Points, in no order, along strands that fork, close into loops and pass close to each other.
Points whose rows are less than 53.7 apart are linked; no others are. Some points are linked to none.
Q701: 2,-8,6,21,6,25,-2,14,13,13,11,9,9,-5,16,-28,2,-4,-2,-2,6,-7,3,7,-9,-9,-2,-7
Q593: 2,14,-2,-5,-22,15,-18,-7,5,7,22,6,-11,0,15,-32,-3,-14,0,-29,7,9,8,-14,7,-14,-13,-7
Q212: -12,-6,28,9,18,4,-16,-2,-9,-12,-15,-3,5,8,-6,21,-1,33,8,12,-6,-21,-6,-6,10,0,3,0
Q351: 9,-8,-14,14,3,-10,12,-17,4,9,15,6,19,-12,25,-16,12,0,-23,-6,7,-8,-2,23,-18,20,-15,6
Q423: -4,4,11,17,6,20,-2,-17,-3,-8,8,-3,6,14,17,-5,26,19,-9,-21,0,-31,1,8,-6,0,-5,-1
Q306: -8,-11,5,-1,1,1,-16,14,-6,-8,12,13,-11,-8,-9,-40,-17,-2,-3,-11,2,9,16,-22,13,-11,9,18
Q274: 15,-9,-2,8,-32,-6,-15,-9,25,5,3,-11,16,8,-9,-13,-11,6,0,-14,-26,26,-12,4,-12,-1,-11,18
Q356: -2,14,4,-5,22,-1,26,-1,4,12,17,3,1,9,7,5,35,0,4,4,-9,-3,15,-2,-14,8,0,-6
Q269: 27,-9,2,9,3,-34,9,-12,-3,-17,-3,3,-4,-2,-8,32,-14,-8,-4,20,-14,0,-8,-13,-27,5,-9,-4
Q732: 17,9,-23,-2,-3,-16,5,0,-12,-17,3,-8,-33,-16,-23,14,-18,-22,-12,7,0,-15,6,-14,0,18,13,9
Q317: -14,34,10,-4,13,2,2,-5,7,-9,-12,-7,-17,19,10,8,4,15,13,-26,1,-9,9,-10,28,2,4,20
Q175: 4,-13,9,4,-23,15,-7,17,18,6,11,17,-2,-8,-2,-34,-9,-11,-4,-15,11,31,25,-17,-13,4,-13,13
Q452: 24,-4,-8,2,18,-13,16,-14,-1,-14,-2,9,-1,-7,1,35,-1,-35,-10,8,7,-1,-6,-23,-12,20,4,1
Q898: -31,-1,12,5,-1,24,5,16,-18,6,-20,9,18,20,5,-8,8,9,-10,2,8,-8,-2,14,-5,-23,15,-20
Q532: -11,34,27,-3,11,0,-2,20,2,-3,-16,0,-17,-2,8,3,-9,33,6,8,-3,-9,-6,-4,27,-6,-7,7
Q598: -3,18,15,-19,16,-6,5,9,4,-3,2,-4,-6,-6,3,34,7,8,7,5,-11,-2,0,-14,8,-2,-12,-7
Q130: 9,-8,23,17,19,6,-22,4,-10,-16,-9,1,-6,-10,-4,26,4,4,4,17,-8,-22,-1,-17,-6,8,3,1
Q313: 14,7,-35,11,23,6,21,3,-4,6,3,-3,-11,-16,-7,14,-3,4,1,0,-5,7,3,15,26,7,13,-7
Q392: 11,-17,-28,23,5,4,26,-5,3,2,-8,9,7,7,2,1,18,-22,-16,1,9,13,10,21,-23,36,6,6
Q618: 32,-7,-4,-6,-11,1,18,8,41,10,-4,-11,0,-4,-17,8,-4,-30,10,4,-12,14,-12,-13,-30,16,-3,4
Q867: -7,-15,-7,17,16,4,3,-4,2,9,11,22,6,-2,17,-17,-2,-15,-8,-7,19,12,24,16,-6,26,-7,11
Q216: -4,-9,-3,10,-15,12,2,25,-1,13,7,24,3,-5,11,-41,-11,-17,-19,-25,22,25,21,-17,-6,-6,-17,12
Q142: 1,21,22,-16,-7,17,-14,14,-4,-2,-19,4,3,5,14,6,17,13,-14,3,17,-16,8,-4,23,-2,7,-5
Q520: 29,-15,2,14,2,-5,-18,17,2,-4,8,11,2,-34,-8,0,-12,10,-3,18,11,18,5,-18,4,30,0,-4
Q284: -24,-4,-8,6,-5,10,16,23,-10,12,8,-7,-13,-3,-24,-5,-18,14,22,15,5,-2,10,7,-1,-14,-3,-15
Q973: 17,15,-8,-1,20,5,3,4,-10,-1,-16,-18,-5,-10,-3,28,13,-6,-2,4,0,-25,-16,-5,20,5,15,4
Q354: 22,-5,-19,5,7,-13,36,-21,16,-1,3,-6,8,19,-8,11,5,-37,3,1,-6,2,-18,10,-29,3,5,0
Q266: 24,13,-4,0,13,-9,-3,-1,-15,-7,-21,-12,-20,-10,1,33,-2,-2,-4,6,6,-36,-8,-3,10,17,3,10
Q909: 6,-8,23,6,1,-8,-16,5,9,-14,4,-7,-3,-10,-9,9,-2,1,4,15,-20,-14,-10,-24,-24,2,0,4
Q611: 2,16,-14,-1,14,-8,3,-6,-3,3,-7,-5,-2,-14,9,2,-1,14,-14,-3,4,-18,-14,19,28,2,5,17
Q462: -42,22,9,12,7,18,1,8,-15,-10,-8,0,-18,23,-10,2,-19,25,19,-4,2,-7,0,5,14,-10,2,-12
Q650: -15,-13,21,-4,-9,-12,-9,-16,-2,-2,0,5,27,13,20,3,7,25,-7,-1,0,-11,-1,14,-7,-3,-18,1
Q537: 0,-22,6,-3,0,2,-10,13,-2,-1,-9,13,11,-11,-6,14,-8,-13,-4,19,6,11,9,-9,7,6,12,2
Q602: 12,-11,-1,6,-10,6,-1,12,16,14,9,-10,-7,-18,-12,-15,-11,-21,17,11,4,-13,1,-7,-29,-6,3,-2
Q332: 11,-24,-5,36,13,24,-11,20,0,5,-1,1,3,-25,-14,-10,-13,3,6,13,3,-11,4,10,-5,-2,15,0
Q995: 9,17,1,-3,20,10,19,-21,-11,14,-1,-7,31,13,5,6,45,19,-2,5,-7,3,3,-5,-4,-7,16,-12
Q549: -24,-2,-9,6,18,12,10,-13,-12,-7,-10,-7,-7,23,-4,17,3,12,12,0,-5,-11,-6,19,10,-2,7,-11
Q325: 21,7,0,16,-1,-26,13,-12,9,-13,13,-6,-8,-8,-12,23,-10,6,9,12,-26,-6,-15,0,-22,1,-16,-9
Q349: 27,-14,6,-15,-23,-3,-3,15,32,28,4,-10,15,-25,-6,-25,-15,-14,15,5,4,19,-8,-2,-10,-6,-11,-2
Q358: 21,-11,-1,-14,-14,0,12,8,39,7,2,-1,-6,-18,-11,-11,-2,-28,14,-3,-3,25,7,-24,-17,16,-7,0
Q613: -25,-9,-3,-1,21,1,-10,0,-3,-2,11,18,-2,-11,-3,-24,-15,-17,1,-19,6,9,14,-11,8,-18,8,14
Q314: -26,25,15,4,11,13,-7,18,-1,-6,-31,8,-10,20,19,-20,-9,23,3,-26,8,-14,-6,-14,22,-20,6,8
Q556: 20,18,-22,-9,9,-17,19,1,-8,-9,2,2,-26,-10,-3,27,-3,-37,-11,2,13,-5,5,-18,-3,21,6,-3
Q390: -9,3,18,-4,-7,3,-12,4,11,-12,16,10,-7,3,-7,-14,-5,4,17,-13,-8,28,15,-20,7,-4,-11,-7
Q588: -40,-1,4,13,-11,14,17,20,-16,8,-6,4,17,19,-4,-6,3,16,-17,1,-7,6,0,28,-3,-25,2,-1
Q428: -4,5,-13,-15,-7,2,29,8,3,26,11,-6,11,2,-5,-1,14,-15,16,9,-2,20,-1,13,-13,-10,-5,-12
Q398: -19,-1,-21,-11,-23,2,8,0,-24,20,-7,-4,11,20,2,-5,9,-9,-10,-1,5,18,4,32,3,-13,3,-7
Q584: -11,2,-19,15,-4,18,-10,-12,-16,1,10,-8,7,20,11,-3,13,-18,-12,-37,0,-10,-6,0,-1,-5,4,12
Q941: 6,18,4,-12,-4,5,-20,-17,-2,-13,-7,3,-12,12,11,7,0,-11,2,-13,17,-14,14,-20,15,29,7,4
Q781: 17,-11,-14,1,-14,-3,7,0,11,7,-6,-15,2,-1,-19,25,-8,-26,16,18,-14,7,-15,6,-14,-5,7,-7
Q681: 19,-21,-6,-1,5,-15,9,-21,-14,-19,-26,2,5,9,-2,46,4,0,-6,20,-3,-5,-3,6,2,13,1,-13
Q220: 24,-11,-4,-9,3,-16,-13,-12,17,-5,12,13,7,-31,-1,-17,-15,4,-7,1,1,23,-6,-14,14,13,-9,2
Q430: 3,-6,13,-13,-11,-4,-25,7,-9,-1,-12,13,13,-6,6,1,-5,10,-14,20,17,10,12,2,23,5,7,1
Q993: 11,10,-29,-9,16,-10,11,-7,-22,-4,-14,-7,-8,-6,6,2,7,-8,-20,3,12,-27,-2,20,19,11,7,8
Q570: 29,-25,-11,10,-21,-10,2,12,10,21,0,-16,-4,-25,-21,0,-23,-19,19,22,6,-3,1,-2,-32,1,2,3
Q609: 28,-1,4,-5,-8,-6,-12,-9,25,-9,26,-6,-7,-19,-9,-18,-10,1,9,-7,-19,9,-13,-21,-11,4,-12,-8
Q998: -2,19,7,-14,-6,13,-21,-3,0,-5,8,3,-18,5,14,-15,2,-14,2,-24,11,-9,12,-13,12,1,1,-1
Q157: -3,-9,-11,7,-4,6,6,-4,19,1,19,-8,-2,-5,-7,-7,2,-31,6,-1,-9,-20,-6,-2,-34,-3,6,2
Q610: -9,18,-20,-10,34,4,19,-7,-22,14,-3,-7,-18,18,2,12,12,-12,17,9,6,-13,2,14,7,1,8,-19
Q642: 12,-20,-11,3,2,-7,-4,-7,17,-1,14,9,15,-19,0,-10,-11,-12,-6,-5,-1,18,-9,-8,2,11,-2,13
Q758: -10,2,-6,-22,-4,1,14,-2,-2,8,-6,-6,28,10,12,0,31,-10,-22,-9,-2,7,-10,1,-5,-16,12,11
Q268: -10,-8,7,11,-37,0,-8,3,16,13,5,-14,13,13,-6,-16,-7,1,-2,-12,-18,18,-16,17,-21,-12,-11,20
Q806: -6,3,13,-4,3,-20,-11,-12,-2,-29,-5,7,3,12,-5,13,4,25,-12,-5,-12,-6,14,-10,13,14,2,23
Q413: 19,-1,7,3,13,-8,-16,7,-16,-19,-12,2,-20,-17,-7,23,-7,-2,1,10,-3,-25,3,-22,0,25,5,6
Q113: 9,-3,-24,14,14,-4,18,23,-3,6,2,-6,-12,-28,-22,19,-11,4,6,12,-14,8,3,0,9,-5,5,0
Q768: -6,-34,-13,26,2,23,8,-10,7,-12,-25,-2,9,19,-14,14,4,0,8,10,-13,8,-11,28,-12,3,5,-2
Q350: -7,-5,27,0,-14,3,0,20,16,-12,14,6,-12,-7,-16,-35,-6,14,12,-2,-11,26,18,-22,-5,-17,-11,-2
Q931: -14,8,9,-17,12,-33,-1,-7,-6,-9,12,14,-15,-2,0,-3,-9,3,-5,-5,-4,-4,16,-1,-3,8,-10,22
Q165: -15,-2,17,-3,-12,-1,-7,-5,9,-2,13,16,0,11,12,-4,1,-7,9,-16,-1,27,20,-13,-10,0,-10,5
Q479: 20,-10,13,-2,-17,20,-4,14,30,20,8,1,9,-13,4,-32,-6,-9,13,-2,5,19,-1,-8,-7,-12,-8,-15
Q792: 22,11,-3,-11,-14,-3,-14,8,4,-2,13,-6,-16,-32,-7,-22,-8,9,-2,2,3,1,0,-8,16,8,-2,-4
Q407: 2,-7,-10,-11,-5,-4,25,-7,3,1,-10,-17,24,10,-7,15,26,-21,-22,10,-10,-2,-14,9,-18,0,10,11
Q336: -12,-21,14,3,-5,-18,-23,-16,-2,4,-1,8,26,4,11,1,-15,19,3,15,-1,1,-12,18,-14,-3,-12,-3
Q195: 6,-8,-14,11,-8,11,13,-7,15,-6,1,-14,-3,6,-9,1,11,-36,3,5,-4,-17,0,15,-39,14,5,-2
Q860: 2,-5,-3,-6,-24,20,-8,-13,19,-4,19,-3,3,-5,17,-24,7,-26,-8,-40,6,24,-5,-25,1,0,-19,1
Q295: 4,-2,6,8,-2,-21,14,-20,7,-13,1,-5,5,5,3,31,2,18,11,16,-14,-9,-10,11,-21,5,-20,-13
Q832: -2,0,-2,-5,12,-27,9,-24,0,-9,-3,-5,11,8,12,29,2,15,-1,9,-3,-18,-5,8,-7,-2,-13,-6
Q747: -28,17,7,-18,0,-18,7,-11,0,-3,0,3,0,12,5,14,7,23,-8,-7,-14,-4,0,2,6,-9,-12,10
Q106: -14,-3,-16,-15,-12,-6,17,0,-6,21,-1,-10,14,17,-4,5,11,-18,9,13,4,21,-1,31,-10,-7,2,-16
Q373: 18,-17,-7,11,-30,-2,-13,-2,21,-5,-4,-11,9,10,-16,6,-16,0,10,-1,-21,33,-16,4,-7,4,8,7
Q805: -31,-15,20,13,-1,21,0,7,-3,-8,-15,-1,17,26,-2,7,4,8,0,9,-2,-10,-9,5,-13,-15,4,-15
Q789: -16,-7,-7,34,-3,29,-3,17,-16,-4,-15,7,-11,7,-8,-17,-6,17,-5,-2,7,1,4,27,15,-16,9,-8
Q748: 20,-2,9,8,-7,-2,-14,-5,24,-13,12,-8,-1,-8,-9,-2,-1,-6,6,1,-17,0,-16,-21,-16,5,1,1
Q837: -20,-5,-6,12,-22,12,6,2,-1,4,-4,-13,11,17,-5,-5,0,9,-7,-5,-11,13,-9,28,-16,-9,-10,4
Q979: -7,1,-5,-1,21,4,25,-26,-15,16,1,-10,30,17,8,4,30,17,-1,4,-8,-10,-15,16,-13,-12,4,-10
Q86: 2,23,11,-9,16,10,1,17,-17,9,-30,-23,-10,-1,5,16,14,14,3,9,9,-30,-14,4,20,-5,5,1
Q368: -8,-4,12,6,-14,-18,-32,10,-31,-6,5,7,-11,14,-16,-41,-24,28,7,6,-1,-3,1,7,-1,-3,8,-1
Q83: 16,-14,19,11,-2,1,-19,11,6,-5,11,21,5,-21,-1,-14,-10,9,-7,11,9,13,16,-9,-2,26,0,4
Q883: 12,-6,-10,13,-11,16,-9,-23,-3,5,9,1,10,13,26,-3,17,-17,2,-10,11,-6,2,14,-5,21,5,-20
Q889: 5,-6,4,-20,-28,-5,-6,6,26,27,6,-15,13,-8,-7,-10,-16,-7,18,13,-1,18,-16,7,-14,-15,-11,-11
Q453: 22,-7,1,-1,8,3,12,-3,1,-8,-9,1,7,-7,3,28,21,-23,-18,19,6,-12,-6,-10,-18,21,10,-7
Q608: 5,16,3,-10,4,2,0,-3,5,13,14,-12,10,-13,10,19,-4,26,9,8,-14,-4,-30,5,14,-15,-13,-23
Q992: -17,12,-14,4,23,28,8,-4,-19,3,1,-10,-12,17,-4,5,4,0,19,-5,1,-9,-4,21,11,-8,12,-16
Q483: 8,-1,-12,-12,15,1,24,5,-12,1,-6,-10,7,-9,-10,24,25,-23,-14,19,-7,-19,-15,-3,-17,-4,12,-3
Q511: 5,-7,3,16,1,8,5,-3,9,11,11,16,20,-4,28,-20,18,-2,-22,-8,22,0,10,12,-21,28,-9,8
Q749: 25,-16,-4,8,-11,-20,-2,-15,1,-18,-12,5,4,1,-3,28,-8,-7,0,22,-4,7,-4,0,-7,19,0,-2
Q470: 6,3,6,-16,-3,-6,-11,-28,17,-8,13,6,-1,7,21,7,11,-20,7,-8,8,7,3,-19,-2,12,-2,-14
Q240: 2,19,2,-16,21,1,17,-5,-2,18,10,-6,0,-7,16,1,28,0,-1,-3,0,-22,-3,-2,-6,-7,-1,-11
Q331: -24,0,-16,-6,-8,12,14,18,-25,17,-10,-8,-9,12,-7,-11,3,-6,-5,4,12,-8,10,32,12,-21,10,-5
Q657: 10,-10,-11,14,-11,-4,-5,-12,14,3,9,5,18,-10,7,-13,4,9,-18,-1,-3,1,-14,10,-6,7,-7,11
Q498: 10,-3,10,4,-22,-14,-27,-23,2,-14,12,6,10,16,6,-2,-5,21,0,-16,-11,26,8,-10,3,17,-8,7
Q799: 16,-28,-11,20,-22,-1,2,16,8,10,-16,-16,7,-10,-29,-10,-20,-8,13,20,0,7,-3,17,-20,0,11,6
Q555: -13,18,17,-13,-12,18,-18,-4,-5,1,-11,-3,0,20,27,-14,9,-3,-19,-33,9,-16,-6,-14,14,-27,0,4
Q975: -14,1,0,-17,-24,-2,10,8,17,23,8,-2,8,8,2,-13,-1,-6,10,-6,-2,26,-5,10,-12,-23,-14,-5
Q709: 10,3,2,-13,-7,7,-13,-14,7,-12,4,6,-4,6,6,11,6,-23,0,-2,18,6,16,-19,6,25,8,-10
Q981: -13,13,-24,19,11,24,6,-12,-32,13,5,-5,3,19,17,-18,20,-4,-14,-27,6,-12,-3,17,5,-11,5,7
Q536: -31,-2,-15,10,-13,5,8,14,-15,7,2,1,-23,1,-24,-6,-19,8,16,3,8,7,28,13,7,-15,9,-3
Q664: 8,3,-2,-19,-15,2,-15,-27,19,-10,16,-1,-2,-6,17,-6,5,-9,-6,-26,4,9,-6,-25,0,9,-10,-5
Q371: -14,15,0,-30,-5,3,-3,16,-4,8,-13,-7,4,0,-5,-3,-5,-5,-5,-6,2,5,-11,-4,28,-35,6,0
Q148: -27,-1,-16,16,-10,21,9,19,-28,8,-11,5,-9,19,-5,-13,-12,4,-1,-5,15,2,20,26,8,-22,4,-10
Q276: 0,3,4,-14,18,-25,-5,-6,-1,-13,13,17,-24,-11,1,-18,-3,-4,-11,-12,6,2,21,-21,1,16,-11,25
Q3: -14,3,4,-36,-3,2,2,4,-8,10,-10,-7,15,2,11,0,16,-10,-18,-2,4,3,-10,-6,15,-21,12,6
Q964: 25,-5,8,-4,-5,7,6,-7,42,-2,17,-3,-4,-23,-8,-17,-1,-13,9,-15,-5,30,-6,-18,-2,13,-24,-5
Q945: 8,-11,24,5,-17,-2,2,18,20,-4,15,16,-2,-8,-9,-37,-3,9,1,-7,-4,29,20,-10,-16,5,-20,14
Q984: -6,-2,-14,-2,6,16,13,5,15,2,14,-7,10,-6,1,0,15,-16,-7,-20,-13,4,-17,-7,7,-12,11,6
Q802: -30,4,7,7,-1,8,0,-9,-16,-17,-16,-4,-2,30,1,24,8,14,5,-4,-3,-3,10,12,13,0,5,-1
Q567: 5,-3,30,-11,8,17,-2,17,15,4,-2,18,10,-11,10,-9,13,3,-8,-6,3,15,2,-20,13,-16,-8,-15
Q576: -15,9,-2,8,-18,16,-22,-14,-11,-7,3,-16,5,16,17,-4,10,-1,-15,-37,-1,-20,-12,-9,3,-20,2,13
Q321: -11,3,10,-30,24,-6,9,12,1,11,6,15,-14,-22,-2,-18,2,-16,0,-1,9,-2,8,-10,11,-19,-9,7
Q402: -17,-16,13,5,16,-1,-26,-18,2,-3,10,9,9,5,10,-8,-4,-10,9,-10,-8,-15,-10,-9,-9,-9,7,6
Q11: 18,-17,-14,6,-19,3,-6,-9,17,0,-14,-16,7,7,-15,15,-22,-18,15,12,-14,24,-14,13,-9,7,5,-6
Q685: -20,-13,10,-7,-6,-25,-22,-15,-26,-1,0,3,8,5,-3,5,-26,19,12,20,-1,-6,-22,12,-6,-6,-9,-14
Q784: -25,9,-22,8,2,8,16,-3,-25,21,15,-8,9,21,11,-17,18,6,-6,-18,-5,-3,-6,25,-12,-17,1,1
Q692: -17,-14,2,-23,22,-14,-12,3,-7,-1,8,10,-5,-23,-6,-11,-14,-14,2,0,2,7,-1,-19,8,-14,-3,12
Q851: 3,3,8,-10,-26,16,-16,5,14,10,14,-1,-2,-12,5,-29,-5,-9,4,-8,7,6,-1,-7,2,-19,-3,-16
Q467: -7,30,-25,-8,29,-11,28,-1,-21,8,-15,-10,-25,6,3,13,-1,-7,15,1,10,-16,-7,16,13,4,2,3
Q858: -8,6,9,-3,2,-4,-7,10,-11,4,0,3,0,-12,6,5,-2,12,0,21,5,-15,-6,16,-2,-2,-10,-13
Q359: 18,17,7,-6,-32,7,-27,13,6,4,23,-3,-22,-11,0,-32,-10,11,11,-4,8,-1,10,-10,10,-11,0,-14
Q750: 37,3,-8,-12,-7,-17,-17,2,7,0,15,-1,-10,-40,-6,-11,-15,10,-12,0,-2,11,-12,-15,20,14,-8,-2
Q680: -6,-1,-11,19,3,22,14,-9,1,6,6,-9,2,22,1,-2,29,-21,7,-4,-6,-10,1,17,-31,5,9,-6
Q974: 22,11,-26,19,18,5,8,-1,2,-11,-1,0,-13,-19,0,9,-1,14,-10,-10,0,-1,2,5,30,24,13,3
Q575: -15,27,11,-12,14,-3,-8,-6,-3,0,-13,-2,-18,18,14,23,0,4,26,-8,5,4,10,-14,30,5,0,0
Q183: -20,37,17,-7,9,8,3,11,12,-3,-25,-3,-21,16,18,-19,5,10,11,-23,14,-12,0,-13,29,-11,-1,19
Q363: -8,-11,-9,26,14,27,-5,17,-12,1,-12,3,-6,-6,-10,-5,-10,16,8,8,9,-12,-3,19,17,-10,16,-10
Q23: 18,17,-21,3,4,-8,-2,-7,3,-6,0,-1,-6,-19,7,1,-5,25,-24,-12,4,-6,-8,1,32,22,4,15
Q211: -6,15,9,-17,2,-25,7,-10,2,-21,-8,-2,-7,5,-6,25,0,25,-8,-1,-12,-8,9,-6,15,2,-6,25
Q312: 11,-8,22,5,-4,-12,-25,2,-6,-8,1,20,10,-11,10,-18,-8,26,-8,11,5,7,11,-6,18,13,-4,8
Q827: 21,-22,-18,12,-2,1,-5,16,12,4,3,9,5,-31,-20,0,-22,-14,-6,19,23,17,2,-14,1,30,8,2
Q932: -12,-7,-1,-1,13,-8,14,-22,-4,0,-4,-2,27,15,17,19,17,18,-5,-4,-4,-14,-9,18,-6,-7,-5,-8
Q778: 21,3,-17,5,-7,-3,7,6,-5,-12,-1,-18,-27,-19,-16,15,-4,-10,-3,16,-4,-17,4,1,-14,9,3,-5
Q270: -7,-15,-20,16,9,8,6,-15,-8,-7,-12,0,4,19,-6,16,7,3,11,4,-9,4,-10,27,-1,-1,4,-11
Q814: 9,-6,4,2,-8,-16,-19,13,-27,-8,-6,-1,-16,-10,-17,-10,-15,30,-3,25,1,-4,9,14,11,16,3,2
Q831: 24,1,-4,-6,-1,4,16,6,27,10,1,-8,13,0,-6,14,11,-28,4,12,-13,6,-11,-5,-21,9,8,-7
Q435: -15,11,13,12,-5,-6,-14,-12,-9,-18,-4,5,-11,17,3,9,-2,29,1,-11,-5,6,19,5,19,0,-4,4
Q180: 4,18,25,-5,13,15,-7,21,-9,3,-34,-3,3,-1,16,12,10,23,-1,10,16,-25,-6,0,26,-3,11,-2
Q604: 16,14,-31,-6,27,-23,26,-9,-24,0,-17,-2,-16,-1,4,20,-1,-8,-10,13,5,-18,-6,17,16,10,3,5
Q40: 4,13,-20,-14,-10,-31,16,-27,-1,-17,2,6,-6,10,4,24,-8,-5,-8,-5,-11,12,-4,1,9,4,2,5
Q429: 1,-24,-7,-8,-11,-4,-3,23,-2,6,-6,6,2,-14,-25,1,-12,-28,4,24,8,16,21,-15,2,4,14,15
Q870: -16,14,16,-10,19,-4,-3,-4,-4,-2,7,-2,-12,8,-5,29,-6,5,30,0,-6,5,0,-19,8,0,-6,-18
Q442: -36,13,18,11,5,17,-3,6,-4,3,0,15,-3,23,20,-15,-11,7,4,-21,7,-4,3,-8,-1,-24,-1,-15
Q259: -25,-10,28,13,9,20,-9,7,-11,-5,-19,4,13,10,-6,19,-9,27,7,15,-3,-11,-9,-3,3,-15,0,-18
Q830: 12,-5,-14,-14,8,-17,26,-19,-5,-10,-13,1,22,16,6,52,16,0,-12,8,-1,3,3,3,6,7,8,-1
Q697: -11,3,17,-9,-14,-20,-19,8,-21,-3,14,3,-18,0,-10,-35,-15,18,3,2,-3,-2,14,-3,-4,-13,-4,6
Q738: -11,-6,-15,17,10,0,17,13,2,7,6,-3,-9,-10,-22,12,-12,7,16,11,-14,1,1,17,-2,-12,-4,-7
Q141: -3,-3,-5,-11,4,-17,-14,0,-1,-13,11,13,-14,-17,-11,-28,-9,-2,-21,-18,1,14,8,-24,14,10,-4,25
Q687: -22,7,9,-4,-11,-23,-16,-6,-11,-9,17,4,-12,5,-2,-16,-12,11,-6,-4,-10,-6,9,5,-9,-5,-16,13
Q499: 7,0,-3,-12,10,-33,21,-23,1,-17,-5,6,12,11,1,38,6,-6,-8,1,-6,-4,3,-5,0,6,2,12
Q918: -11,-7,3,9,0,1,-1,14,-8,6,10,28,-5,0,16,-33,-3,-19,-15,-13,23,13,33,4,-16,3,-12,16
Q904: 9,19,11,-8,29,5,21,-15,-6,8,-5,-4,20,14,14,28,40,25,12,5,1,-2,13,-11,8,0,4,-15
Q659: 5,8,14,-17,29,6,14,4,-6,12,-3,-3,1,5,8,42,32,6,21,6,-6,1,-1,-19,0,0,-8,-22
Q417: 14,-22,-14,-6,-11,-11,2,23,4,9,7,3,-1,-28,-23,-8,-14,-22,0,20,22,6,11,-24,-8,12,13,13
Q744: 2,-23,7,26,11,21,-11,22,9,11,7,12,16,-21,4,-21,-11,6,0,14,5,-8,0,7,0,-16,7,-9
Q927: -4,-33,-10,19,-5,2,6,6,2,-1,-24,-11,4,3,-29,4,-12,4,8,27,-13,4,-12,26,-24,-2,2,7
Q234: -6,28,19,-17,-17,8,-18,8,2,-8,-26,-6,1,12,19,-6,8,13,-14,-15,10,-14,1,-10,28,-9,12,6
Q944: 16,-14,7,2,-8,-27,-31,-2,-31,-16,8,0,-9,7,-17,-25,-13,19,1,9,-6,-6,4,4,2,19,13,1
Q647: -34,22,21,12,9,12,-13,-3,-10,-10,-21,0,-4,31,8,-1,-22,29,11,-11,9,-9,-13,-5,23,-13,2,-2
Q968: -5,15,7,-18,19,5,17,16,-1,20,12,2,-8,-15,5,-14,15,-8,-6,6,6,-25,-1,2,2,-16,-2,-4
Q942: -12,12,-12,-20,-13,-31,7,-19,-1,-5,7,-5,-7,11,0,13,-8,9,2,-8,-18,9,-6,8,9,-14,-7,-1
Q887: 2,-2,10,12,-3,9,6,4,22,18,13,5,11,0,12,-17,12,-10,1,-2,-1,4,9,12,-22,13,-10,8

A fork is a point with three links, a tip a point with one. Leave the first point through the second and follow the links. Name the first fork or tip that comes.
Q358; Q618 | Q130
Q368; Q697 | Q356
Q371; Q3 | Q778
Q680; Q195 | Q549
Q141; Q276 | Q814
Q918; Q216 | Q165
Q778; Q732 | Q371
Q479; Q349 | Q148
Q860; Q664 | Q593

How many points has the smallest loop of links through each point below? Write - if it is on no loop.
Q889 | 24
Q499 | 8
Q860 | 7
Q373 | 19
Q417 | 8
Q747 | -
Q732 | -

A tip is a point with one link. Name the tips that can be reached along the links from each point below, in the order of the rows.
Q687 | Q356, Q814
Q317 | Q462, Q165, Q685, Q680
Q3 | Q371, Q778
Q837 | Q784
